Points on a hilly landscape, in no order, each with its height.
From any point a ball rolls to the lowest of the 2 points nearest to it. It stops when none of these is lower. Distance is the straight distance between rows; heights are no part of it.
Nomos h=34.0: [108 128 126 140 156 136 134  99 116 143  58 133 159 146 130  93 141 108
 110 188 177  86 136 129 115 125 191  83 110 135 146 103 135 169  58]
Beno h=40.7: [114 106  64 112  86  77 120 164 116  86 145 114 107 139 158 149  94  92
 167 117 142  92 126 111 115 123  85 179 140 142 109 117 126  80 127]
feg h=22.2: [123 142 137 172 145 154 147  88 194  84 114 141 158 132 147 118 150 122
  42 180 150 187 120 124 123 118 119 101 143  90 137 157 113  94 139]
Lup h=57.7: [111 124 120 168  82 140 122 132 119 116 139 138 182 166 117 187  75 160
 144 145 142 117 179  89 118 155 142 135 130 134 146 108 118  76 149]
Gari h=50.4: [134 117 166 164 154 121 196 118 124  91  42 156 112 150 137 120 116 129
  83 169 132 103 148  80 118 132 141 115 108 149 159 105 114 165  78]
bezoz h=46.0: [176 143 131 172 168 133 180 106 124 140  90 104  63  71 127  96 128 110
  85 143 173  80 101 104 167 160 138  54 175 184 135  95  97 241  85]
mamu h=43.2: [109  81 106 157  89 130  76 129 128  93 125 112 132 216 174 145  74  87
 129 155 108 152 137 129 166 151 131 136 144 115 174 132 144  82 168]
lemug h=36.5: [ 99 149  75 116 129 138  91 120  74 174 184 122 146  76 120 147 109  86
  74 133 125 103 136 165 133 175 158  77 133 162  88 122  99 167 114]
mago h=49.8: [119 133  74  71 108  97 134 126 113 118 116 147 102 133 137 114 148 138
 217  81 147 119 135 126 125 110 132 134  82 145 147 114 150 121 102]
Butad h=45.1: [153  91 106 125 157 100 118 153 118 172 118  90  99 123 133  92 117 114
 139 125 134  96  93 162 120 135 143 146 124 146 122 133 139 177 135]
roro h=53.7: [126 101 146 195 149  96 158  77 135  97  65 135 137 144 133 137 118 117
  46 156 162  99 144 120 134 164 127 126  98 149 134 109 117 120  79]
gonob h=67.6: [ 82 133 112 140 130 123  63  73 172 107 115 134 199 171 175 135 154 143
 126 143 171 178 133 137 146 110 100 120  85  77 155 136 147  65 133]
vekal h=60.4: [187 127 203 162 170 138 135 131 166 152  89 107 156 138 122  94 135 174
 192 105 117 104 124 128 134 124  99 165  81 107 142 126 191 154 106]
nilan h=30.3: [128 118 154 122 126 122 109 140 153 145 156 111 124 138 133 108 148 136
 176  79  76 149 100 133 134 106  40 180 157  97  98 136 166  95 144]
bis h=44.5: [146 106  94 141 137  68 152 144 150 143 129 110 118  81 131 134 108  73
 135 115 184  54 112 100 125 165 123 132 137 178  69 125 133 135 110]
ton h=34.5: [192 108 155 177 185 154 120 150 176 152 124  88  89 111 119  96 137 133
 114 157 144 107 119 140 134 148 156 115 136 124 143 142 139 202 147]
suvi h=69.3: [ 85 130  98 118 122 126  50  70 129 136 145 129 167 168 152 122 134 131
 117 131 116 192 134 152 118 123 129 101 110  90 163 116 141  96 151]
rik h=41.3: [132 136 102 122 150 116 121 133 110 181 156 116 114  88  98 118 112 107
 117 120 131  95 101 162 120 178 133 103 114 169 102 123 132 178 120]
Viled h=22.8: [131 118 146 116 137 125 107 129 148 111 168 107 145 122 118 128 158 108
 142 110 123 137  86 143 115 114  82 142 173 108  85 168 158 103 153]
somi h=28.4: [115 130 111 103 134  82 104  84 119 135 176 125 115  76  90 151 137  76
  65 101 154 122  88 129 113 115  99 132 154 135  50 162  82 122 102]
ligom h=47.1: [123 135 148 158 147  99 210 106 151  59  38 158  79 133 135 117 156 114
  60 149 130 131 138  95 115  88 120 141 114 135 150 115  96 131  83]
voto h=22.9: [154 129 179 118 158 161 150 153  86 163 153 138 138 112  81 119 109 188
 134 119  73 147 147 130 128 127 107 132 126 125 128 127 120 129 168]
noge h=84.4: [ 89 118 153  84 164  79 114  95  83 176 103 144 124 139 109 133 144 170
 140  82 128 154 157 160 121 102 124 120  87 104 168  87 124 127 112]
tadim h=16.1: [191 135 147 170 175 140 110 116 157 200 170  93 128  91  92  75 180 155
 158 113 191 126  83 130 130 127 156 105 100 108 103 135 146 244 113]
kidu h=72.4: [119 121 126 174 151 117 125  97 146 141 112 117 155 135 115 162  96 105
  59 191 154 116 126 159 147 159 165  87 128 127 129 117 118 142 113]
Vevog h=50.2: [128 128 154 116  91 110 114 154 111 109 129 125 138 183 135 161 134 182
 230  91 100 147 166  93 134 109  95 148 124 121 168  92 179 106 144]
fof h=30.9: [139 146 105  81 131 113  69  57 134 181 201 174 136 144 127 121 172  75
 135  73 129 165  83 176  96  94 135 100 129  88  92 169 126 153 134]
ref h=45.9: [113 148 144 110 116 132 163 131  86 121 102 150 129 154 129 143 146 197
 186 104  96 147 156 116 117  98 117 134  82 120 162 109 151 100 151]
lobol h=60.2: [110 129  91 171  87 131 160 133 131  94 109 140 171 151 112 172  71 122
 114 170 142  75 183  91 128 168 170 123 136 160 147 110 103 115 112]
Tizik h=62.1: [128 108 131 110  86 111 172 182 119  94  74 150  78 157 127 141 104 142
 166  87  91 122 152  82 110 101 129 192 110 153 160 128 154 142  79]
supur h=20.0: [108 109  89 132 106  83 141 115 165  67  65 141 117 167 145 144 126 122
 118 118 147 109 144  74 111 104 114 177  99 137 154 101 151  85  74]
fak h=31.2: [113 112 104 107 114 124 116 148  91 153 165 118 105 109 121 139 102  69
  65 144 111 111 139 179 124 147 169 108 173 152 108 136  98 170 164]
vuk h=40.1: [166 105 144 182 157 102 169 127 208  47  89 135 118 145 133 103 144  96
 105  98 137 116 107 107 115  85  70 188  94 121 100 162 164 107 112]
Zeg h=31.0: [119 142 139  97 121 155 125 125  98 127 197 113 117  55 112 183 122 109
  65 129 128 138 127 117 133 107 105  87 217 120  68 169  56 111 148]
Taso h=31.1: [ 95 158 169 123 154 153 131  97  64 165 124 157 169 125 100 136 153 183
 116 140 116 154 168 131 122 105 154  84  95 133 126 118 100 156 125]
Gata h=80.1: [ 85 102  94  77  90 140 124 147  58 123 127 124 110 184 121 152 100 137
 136 129  83 145 176 171 112 115 166 131 122 138 173  91 116 124 170]
rof h=41.6: [145  74 122 189 130  74  87 104 170 121 138  80 136 129 132 158  97  72
  67 129 170 102  96 123 148 172  96 151 153 125 101 127 140 110 140]
firos h=63.3: [108 140 107 146 123 125  28  87 156 148 197 136 192 136 159 149 158 133
 177 100 153 198  90 134 162 120 101 107 127  56 113 143 150  86 154]
Sig h=42.5: [173 126 181 186 181 140 181 117 143 154  90  99  86 100 133  96 129 154
  99 135 163  78 117  85 153 137 160  92 118 160 133  99 104 227  82]
rek h=65.8: [191 154 185 172 127 202 143 161 214 106 137 122 151 116 141 116 135 133
 133 148  95 151 111 117 121 127 100 130 199 105 101 175 135 123 155]
Vip h=17.2: [159 157 123 108 160 158 143 155 126 152 197 124 104  53 107  92 147 141
 171 101 135 108 103 134 119 138 140 120 132 152  87 150 133 160 141]
rulol h=37.0: [149 156 132 126 123 157 136 136 160 135 182 139 129  60 126 154 121 107
  80 161 139 122 115 133 132 130 121  63 196 127  85 162  99 111 157]
folut h=14.5: [132 152 143 132 130 173 154 125 159  85 123 135 124 118 124 122 145 115
  92 182 117 168 120 117 105  88 109 113 168 111 118 165 106 100 156]
Nale h=52.0: [154 127 159 142 153 134 154 120 153 132 111 146 140 122 122 123 129 130
 126 140 150 117 124 124 126 149 112 131 104 124 105 132 137 128 126]
mifon h=55.4: [125 129 121 109 108 145 105 119 167  91 101 111 117 173 180  81 170 115
 178 118  97 186 106 130 139  77  83 136 129  77 179 148 162 115 154]
med h=77.7: [ 56 115  55 138  68  67  93 118  82 113 168  85 141 125 142 173 118 131
  79 115 135 129  93 121 113 137 143 176 154 115 169  80  87  41 136]
vike h=62.6: [202 155 206 189 141 168 143 166 195 127 113  95 142  96 114 106 111 183
 174 121 129  96 118  95 119 133 122 161 119 126 122 140 169 176 123]
nufef h=43.5: [153 100 151 150 150 100 181 133 182  58  70 144  72 138 154 114 142 103
  68 117 104 126 108 105 110  81  98 175 130 115 141 157 141 117  98]
batuz h=34.2: [131 153  96  96 153  86 102  72 128 178 170 157 121 100  83 119 158  65
  69 110 156 125  89 154 102 132 116  95 138 134  81 164  85 175  89]
Nutol h=74.6: [106 160  91  72  94 173 134 163 102 112  92 133  89 164 134 101 131 130
 132 164 116 130 147 143 129 122 194 102 117 135 175 105 136 144 123]
vor h=72.7: [ 96 100 131 143 118 137 107  82  90 134 143 129 182 146 114 176 102 139
  47 169 130 153 172 139 111 139 162 101 145 124 133 116  95  92 134]
Bet h=73.9: [131 111 103 139 140  92 131 102 125 126 109 119 127 121 112 147 113  77
  13 178 147 126 120 157 132 129 136  95 174 119 124 144  93 121 129]
zad h=52.1: [149 165 145 120  97 177 169 169  99 120 110 145 101 127 135 118 124 186
 192 136 117  98 165 100 138 119 189 126  79 163 148 129 128 157 112]
Feve h=28.3: [120 167 134 107 139 132 182  95 150 112  83 167 131 108 114 104 183 152
 170 106 160 141 103  89 123  90  94 130  84 122 130 144 144 126  81]
Kob h=28.8: [125  97 149 148 132  97 118 134 107 121 180  98 156  87 104 186  94 104
  93 103 136 117 111 114 134 144  84 163 170 138  79 144 111  78 156]
bazib h=83.0: [ 85 114  98  89 129  88 108 119  74 143 128 148 132 154 124 165 138 155
 168 116 127 141 145 163 122 127 128 119  93 120 171  69 139  87 140]
Ses h=65.5: [109 120 103 171 129 116  67  98 189 110 169 119 207 133 157 144 139 124
 135 126 151 173 116 119 150 127  82 146 130  89 126 145 137  56 131]
kiro h=52.8: [148 117 151 152 124 136 111 122 190  81  80 135 125 199 182 137 127 128
 168 144  94 176 122 125 136  98 103 164 122  92 185 147 170  84 144]
raz h=39.8: [143 146 145 136 194 103 149  54 136 174 116 154 131  98 106  88 202 130
 113 113 159 148  88 127 118 102 136  74  88 115 105 142 115 198  85]
Gafir h=76.4: [ 67 112  66 109  68  96 106 103  69 113 169 103 148 126 117 166 107  80
  61 113 135 129 104 154 131 136 122 153 151 129 126 105  74 108 145]
nelo h=67.3: [160 146 154 157 112 192 113 129 170 138 170 115 155 120 151 123 118 130
 136 161 131 137 116 119 133 144 144 109 172 102 101 162 147 106 169]
nadan h=33.4: [106 114 117 151  83 139 149 135 147  59 111 136 122 163 144 143  90 115
  79 159 122 135 160  95 133 119 128 141 153 131 159 137 114  84 130]
nipi h=35.1: [126 125 133 143 139  88 162 103 179  90  66 156 126 129 133 101 179 118
 136  92 160 139 117 106 114  72  84 172  86 110 132 139 168 107  95]
Goki h=54.3: [128 105 143 150  92 124 117 139 114 135 128 126 166 180 139 181  88 167
 181 119 126 116 177 110 139 145 109 176 106 124 165 101 171  74 137]
zodas h=75.9: [ 90 153  95  74  95 145 184 146  56 118 116 140  79 116 112 126 154 130
 125 153 100 131 150 150 119 129 164  82 134 146 150 102  88 145 129]
paze h=70.7: [126 112  88 161 105 151  79 107 131 135 162 101 170 119 141 163  64  92
  70 178 159 109 125 152 147 182 175  89 163 130 117 112 119 128 129]
favim h=12.6: [122 120  87  95 124 100  97 128 147 141 167 133 135 114 124 109 138  82
 124 108 159 105  89 171 123 139 105 136 163 134  75 162 141 111 151]
mot h=60.7: [107 126 136 111 152 105  52  70 147 152 166 149 171 140 140 133 205 134
 172  83 125 209 104 155 153 107  71 129 117  55 143 137 167 101 127]
tus h=45.4: [121 110 100  79  92 104 131 157 113 102 136 108  92 131 136 153 137 140
 186  94 111 119 134 120 125 117 123 165 121 143 130 129 154  98 148]
vuzok h=28.6: [122 130 125 149 143 138 103  75 167 139 150 143 150 116 132 122 141 110
  73 149 164 166  96 151 116 122 142  94 138 100 120 154 105 116 126]
Por h=64.3: [200 175 192 146 143 185 161 181 190 145 148 104 123  87 102 101 135 167
 153 131  97 121 101 107 123 114 106 126 166 110  97 168 148 151 137]
Tesen h=77.2: [105 150  77  69  95 138 147 163  36 140 162 150  62 110 120 112 142 104
 133 122  84 127 137 189 137 129 181 116 117 164 139  91 100 178 170]
kab h=82.9: [121 134 129 106 127 104 114 132 132 144 165 149 178 118 122 139 135 166
 196  88 145 136 122 122 133 138  99 147  85 133  93 121 164  85 131]
Morem h=57.5: [141 126 183 109 172 109 144 125 138 145  79 146 135 121 117 114 150 180
 206  71 132 124 121 126 125 105  87 158  70 114 143 115 185 135  90]
rem h=41.4: [ 90 149 152 120 115 147 199 123  77 109  85 145 131 139 102 150 154 201
 131 139 104 148 159  83 103  84 152 119  86 120 144  94 101 120 123]
Litaz h=58.7: [142 109 138 145 120 142 111 159 155  58 157  93  97 128 166 140 123  84
  80 143 118 130  99 123 143 112  75 161 226 112  83 186  98  68 180]
Murev h=80.0: [ 87 131  50  52  97  96 123 165 104 127 151 149  73 120 144  85 154  87
 171  89 135  93 116 170 115 127 134 142 112 166 104 132 142 142 135]
Lenaf h=28.1: [110 119 101 130 147  99 149 126 133 129  66 140 131 123 132 113 129 125
 143 152 187  76 132 124 117 163 155 103  85 163 123 102 151 163  75]
rokaz h=79.4: [127 121 132 127 143 121  84 123 123 169 131 135 154 151 131 121 107 136
 144 138 134 101 148 173 129 168 163 131  79 144 134 105 151 134 130]
lipak h=87.3: [117 140 133 106 141 184 127 111  93 181 147 144 122  93 106 123 129 135
  78 166 106 134 168 168 121 130 188  47 130 135 138 124  95 190 140]
Lom h=42.2: [152 172 115 126 105 190 160 140 155 109 141 153 150  86 134 144 128 123
 123 174 163 119 162 117 128 141 158  59 179 140 105 138 111 140 131]
gen h=6.6: [182 142 115 133 151 138 120 128 143 195 194 115 109  76 104  74 176 130
 156  86 162 100  80 151 145 135 151 124 107 133  66 140 135 199 117]
Gedeg h=55.5: [128 122 135 130 125 145 160 136 103 132 114 143 142  98 105 149 102 142
 120 134 141 118 152  98 123 168 143 121 148 149 107 118 107 119 132]
diviz h=7.2: [122 123 129 123 136 130  73 113  98 179 193 115 155 104 118 178  58 113
  80 115 105 128 146 156 153 174 132 118 162 152  72 124  99 129 183]
ler h=40.4: [115 156 122 129  85 158 135 133 134  93 142 129 144 158 124 159 179 172
 157 136  67 210 118 106 109  76  99 120 180  73 113 135 110  88 178]
kove h=40.9: [117  79 104  86 126  87  78 166 100 140 127  92  91 152 129 123  81  71
 122 110 106 102 114 164 150 157 125 193 141 146 113 119 138 146 144]
sede h=47.2: [110  82  94 134  71 136  68 166 103 121 141 104  96 202 169 154  80  82
 165 124  81 135 133 128 174 141 114 166 168 144 148 149 117  82 187]
Mukil h=89.1: [105 148  91 117 115 144 158 149  44 141 128 153 139 108 102 114 118 149
 163 116 104  92 160 151 136 165 174 103  86 167 126  86 110 159 109]
serik h=48.5: [180 117 137 169 161 103 162 129 187 127 122 102 104 103 115 122 137 117
 118 129 171  82 108 108 114 154 122 139 144 151  75 143 138 149 111]
Zalaz h=57.6: [138 126 150  55 127 130 136 137 136 109 119 113  82 161 146  87 155 153
 184  98  78 174  98 141 121  74 104 157 127  92 168 141 164 125 152]
kolag h=76.1: [152 108 160 150 124 172 117 142 115 147 103 140 167 154 119 126  81 138
 120 174 140  71 190 130 132 172 184 120 129 161 150 113 133 153 124]
losok h=28.7: [ 97 111 101 155 106  68 123  93 154  92 110 129 142 156 149 143 123 115
 113 122 169 123 123 122 132 142  98 168 101 108 154 104 140  59 106]
vinub h=47.3: [147 160 143 169  89 170 123 123 200  67 111 147 163 152 149 135 136 151
 180 127 119 143 153  75 119  97  89 173 120 104 128 152 153  82 117]
Nodiz h=49.1: [153 177 134  93  91 172 167 193 127 109 148 134  88 101 126 119 147 177
 199 116  92 132 136 106 111  99 156 129 132 159 127 145 120 137 132]
soti h=22.4: [157 138 182 157 139 158 138 121 163 111 117 140 133 131 113 143 122 112
  56 164 104 152 147 132 128 114 126  91 190 111 126 149  88 139 167]
besom h=81.1: [130 127 133 122 151 120 114 131 137 153 112 151 170 141 138 122 109 154
 213 107 159 108 162 134 136 146 124 141  67 145 142  92 175 118 109]
siku h=61.6: [174 126 166  92 132 161 125 176 138 125 151  97  85 123 128  89 111 126
 150 119  69 138 105 153 118 106 113 155 177 121 116 159 151 163 175]
Sidar h=78.6: [129 134 111  51 117 137 142 185  82 137 154 132  68 109 137  86 136  97
 165  94  93 105 118 168 125 119 163 155 141 167 137 134 114 165 139]
Kugo h=19.6: [102 164 127 154  87 127 184 113 150  58  70 162 153 142 135 149 160 145
 150 139 156 127 168  72  93 110 128 131  99 125 133 124 130  83  81]
gomi h=84.3: [ 95 152 144 125 116 124 161 129 106 118 156 148 171 114  81 165 149 182
 164 107 122 140 129 103 115 130 102 126 117 110  99 118 115  83 150]
Gan h=29.1: [177 147 203 137 156 194 163 151 156 150 114 107 102 113 133 108 110 140
  80 178 100 152 150 132 129 125 161  89 172 128 157 148  84 156 146]
duv h=34.8: [140 125 109 140 139 101 145 159 105 144 112 120 125 106 124  98 117 124
 162  97 144  47 124 115 142 179 163 136  88 190 113 106 142 178  76]
Bazig h=38.7: [144 127 148 171 179 141 133  95 119 178  90  99 131 125 136  85 134 133
  93 172 161  86 127 137 153 144 178  77 116 156 145  95 123 220  87]
tud h=53.9: [109 116 129  90 153  76 158 132 109 130 102 155  91 113 117 100 156 152
 184  62 153 124 102 102 122 115  96 162  70 143 147 115 164 136  62]
bubi h=46.1: [142 182 119 104  89 196 141 161 144  95 127 140 127 117 152 119 133 140
 162 160 133 142 139 107 109 118 159  98 127 121 131 145 126 124 144]
tovav h=75.1: [ 91  94  97 136  93  86 130 106  88 124 136 113 145 126 105 176  74  79
  22 154 131 136 125 159 131 160 124 123 165 122 128 111  97 137 119]
ril h=70.9: [ 62 109 100 125 110  96  65  83  95 148 141 133 159 158 138 172 109 131
  74 155 122 162 150 155 115 143 150 120 118 105 177  74 122  88 137]
seki h=58.6: [120 130 117 139 131 120 167 128  85 124 104 143 114  67  99 141 111 114
  94 132 128  93 135 112 144 189 124  97 114 188 109 102  86 167  92]
Sir h=38.4: [147 137 158 132 152 155 180 158  99 142  82 123  90  97 107 104 105 144
 112 134 120 109 118 101 124 142 155 125 127 155 153 139  86 182  99]
telal h=63.4: [130 119 119 153 126  92 192 172 122 105  65 137  82 127 129 110  95 137
 137  88 109  90 135  61 124 137 123 173  92 167 130 134 136 161  65]
zogu h=85.5: [100 120 129  77 161  97 102  89  75 173 138 160 125 148 116 110 151 140
 121 147 127 175 146 161  91 113 156 100  86  98 155 103 134 153 120]
foro h=50.8: [ 96  88 107 134  86  98  55 154  93 101 152  91 121 181 175 158 111 114
 145 109 111 135 106 121 187 128  74 177 165 109 138 138 130  45 174]
gile h=23.8: [201 112 162 204 178 109 119 112 205 191 159  80 110 109  90  92 179 154
 138 107 180 106 103 121 114 128 114 142 115 133  86 127 173 200 129]
lidu h=74.4: [121 110 174 160 135 176 106 107 116 158 119 140 192 166 131 153 101 143
  98 196 128 121 187 140 130 136 171  84 129 128 137 122 124 104 135]
sosi h=63.2: [197 117 167 115 133 139 140 199 165 111 120  86  56 123 141  96 106 120
 131 111 106  89 101 128 112 129 132 189 172 138 132 175 138 167 132]
gaf h=38.5: [173 106 153 153 155 139 146 173 124 144 112 108  79 109 121 129  78 118
  82 159 142  85 127 136 131 163 161 114 138 161 146 126 122 196 126]
zolik h=35.3: [ 86  99  70 109  93  66  90 126 119 112 135 117 135 141 147 148  96  84
 112 135 144 132 102 145 141 146  96 169 133 117 148  99 130  71 105]
funev h=56.3: [134  88 131 160 110 125  72 135 127  91 180  71 134 130 164 151 110  98
 121 112 126 132  87 109 159 125  58 186 191  94  66 172 120  44 170]
Votup h=36.2: [133  87 119 145 143  65  84 136 127 160 159  94 161 123 133 164  76  88
  99  98 153  97 101 134 143 176  93 184 136 142  82 116 146  88 131]
lidof h=50.3: [161 144 143 173 113 150 120 112 216  54  67 137 145 190 168  98 131 131
 161 140  94 160 171  90 111  83 119 174 109  98 169 154 183 119 116]
tas h=88.1: [106 172 118 111 121 169 132 148  81 158 135 142 146  90 107 104 120 143
 126 155 126 100 171 142 136 157 201  60 123 171 116 105 100 167 110]
kofin h=23.2: [144 161 186 114 150 198 160 131 115 147 144 159 159  85  98 141 150 172
 127 168 111 160 162 125 118 123 151  72 136 129 111 136  97 138 139]
Rutap h=69.0: [141  93 106 146 114 154  84 134 170 127 169 110 168 122 152 156  80 103
 115 181 124 140 124 133 144 166 134  93 180 115 103 144 128 110 167]
Sakol h=23.7: [130 123 112  82 132 114  67  98 130 171 193 140 146 120 129 119 149 122
 151  84 135 134 103 181 119 124 125 119 124 113 111 137 141 124 150]
kag h=44.1: [123 162 156 137  96 176 162 132 169  68 109 136 151 130 117 132 163 166
 161 119  93 173 136  99 104  75  80 136 138  90 103 156 136  92 135]
Fisut h=30.0: [172 127 168 192 176 126 114 107 166 181 155  89  99 122  90 119 141 148
  87 128 154 121 101 153 130 134 138 121 143 122  93 132 157 184 151]
vogus h=34.3: [191 154 197 144 146 187 176 171 135 140  82 123  87 107 111 112  86 167
 117 165 108 111 164  82 142 138 150  93 151 149 159 141  88 181 121]
gok h=59.7: [151 131 144  91 128 149  96 182 143 137 136 122  87 162 156  83 115 117
 188 116  77 177 123 147 143 112 125 142 155 109 151 144 175 127 176]
ditu h=36.3: [127 101 101 105 100 114 145 170  88 111 143  87  96 125 142 143  92  74
  93 122 109  84 127 148 138 150 128 166 171 143 106 137 108 140 145]
tigag h=49.0: [159 153 122 139 144 133 196 155 124 122  79 133  65  54 148  92 135 112
 122 129 130  74 110  71 160 155 132  87 172 186 139 127  84 217  73]
biroz h=71.8: [122 109 160 104 158 109 113 102 153 143  89 134 134 193 150 110 137 124
 165 144 141 149 144 147 128 103 126 143  83  96 191 112 175 122 111]
pevez h=20.2: [112 117 107 112 154  92 107 118 109 136 179 123 152 100 114 178 103 102
  65 123 145 110 111 140 122 161 124 114 165 122  76 144  92 116 152]
gezu h=36.7: [127 138 179 138 138 156 164 133  91 147 101 155 133 148 109 123 133 161
 102 153 112 131 168 103 116 100 148 104 111 137 169 119  96 125 112]
Zeteg h=35.5: [151 145 169 108 166 147 116 107 153 176 138 143 163 123  97  91 181 172
 150 109 111 165 115 144 129 118 130 106  96  93 108 132 148 163 121]
rav h=30.1: [144 147 185 112 185 157 128 137 116 198 147 145 133  98 104  91 133 161
 139 111  92 135 122 132 122 141 155 118 108 130 135 132 119 167 134]
bem h=21.9: [113 131 120 120 125 153 132 144  74 136 180 118 130  72 110 193  94 114
  72 123 104 108 164 136 168 142 142  97 188 156  83 128  70 116 168]
rit h=73.4: [109 126 136  81 127 130 144 128 133 132  79 136 112 165 143  96 125 133
 130 163 130 156 119 155  99 117 153 132 116 125 173 117 142 140 127]
nud h=38.8: [107 116  99 131  78 116 114 128 132  71  95 124 122 210 152 153  95 127
 144 136 112 154 145 107 134 123 147 167 135 123 171 102 128  76 156]
napo h=27.5: [129 151 106 159  86 111 179 136 193  28 104 147 125 136 143 144 134 114
 104 140 129 117 153  75  91 111 113 154 134 132 128 160 124  79 109]
lumin h=39.7: [133 125  83  89 120 108 144 167 130 118 106 124  91  87 136 117 123  90
 160  98 157  55  97 106 130 145 138 156 107 176 111 135 136 151  82]
kimoz h=77.8: [112 110 138 140 155 123 129 124  81 161  98 141 144 139 120 128  90 127
 109 151 139  77 178 158 149 163 169 103  87 177 151  84 129 163  96]
Fevir h=69.7: [112 100 146 149 137 110  78  85 147 138 103 135 186 192 149 148 138 131
 152 148 149 160 160 135 148 110  98 130  96  87 181  93 169  81 113]
Risi h=45.2: [141  86 146 105 146  89 118 170 129 142 107 130  85 151 134 109 109  97
 125 112 107 116  90 154 108 135 100 164 139 127 143 149 137 142 130]
lok h=35.2: [128 152 132 110 163 147 142  86 147 171 111 166 151 107 114  88 195 146
 162 121 173 135 110 123 136  99 137  98  71 117 109 124 148 166 103]
tabaz h=78.7: [117 134  96  82 115 143  95 147  60 162 176 133 116 146 125 128 108 126
 129 125  93 124 176 184 139 146 177 112 102 162 146  91 124 147 182]
fon h=61.3: [104 145 107 127 116 108 188 149  77 107  74 147 103 103 100 127 119 134
 155 109 131  97 152  73 130 148 122 129  87 178 115 118  98 149  74]
zusa h=25.6: [166 168 136  94 151 158 142 173 120 167 181 142 105  68 130  68 135 172
 216  81 112 114 119 156 150 130 143 134  87 150 128 133 144 177 139]
petom h=53.8: [ 89  81 108 137 109 105  59 138  89 110 173  77 122 145 155 147 131  81
  90 106 104 168  89 141 161 122  69 186 185  97 115 155  94  51 186]
gon h=81.4: [ 93 132 101 136  85 123 102 133  72 125 130 125 144 189 138 188 117 176
 155 119  89 148 168 152 136 113 149 117 107 123 178  69 109  82 175]
rolu h=8.3: [ 71 133 124 132 117  93 168 113 117  98  60 151 132 148 121 147 136 151
 132 113 153 125 139  90 103 106 125 137  60 137 149 106 124  97  78]
tevip h=19.9: [ 99 147  98 124 142 103 167  92 157 108  68 155 149 122 135 101 168 131
 157 141 191 113 123 104 115 129 127 125  53 127 138 121 157 118  58]
sogut h=13.4: [136 165 182 127 152 167 151 116 108 153 158 141 149  96  84 125 140 155
 112 130  86 176 117 132 123 130 102 113 167  92 103 140  98 137 160]
suf h=57.8: [124 149 114 114 133 136 101  80 190 118 140 132 147 149 155  95 188 125
 181 126 139 195 107 162 128  95  80 127 121  74 144 149 170  88 140]
Bamod h=59.9: [163 118 139  95 114 122 182 185 112  97  94 115  73 141 114 115 139 164
 164  91  77 165 120 107 113  73 100 177 110 125 160 145 159 121 120]
los h=78.9: [ 66  91  46 128  58  91  65 107  84 103 189  75 113 137 173 172 132 104
 129 114 127 153  98 111 168 116 118 155 140 110 152  98  93  32 167]
Fogeg h=34.1: [104 144  77 110 137 109  91  66 147 168 168 154 151  96 121 125 179  90
 105 109 165 158  79 151  86 114 133  91 127  98  93 159 114 135 105]
dela h=36.1: [106 128 141 122 104 150 124 149 132  95 163 123 143 153 133 146 150 153
 173  90  76 180  98 118 128 104  53 166 160  69 120 147 131  57 185]
gefu h=86.4: [ 96 149  93  99 145 140  96  94  97 157 148 158 141 135 121 104 144 108
 103 162 125 129 148 178 118 130 189  73 115 119 138 118 123 151 121]

Call two points neighbours if one is among the 2 nearest of the other. Go from one point of each pair to the other, from neighbour to neighbour, staying as low as possible. Name the highest point that can't be avoided.
folut, favim: Fogeg
fak, sogut: sosi
diviz, lok: gaf
lok, gen: Zeteg
folut, diviz: batuz
sogut, gen: rav
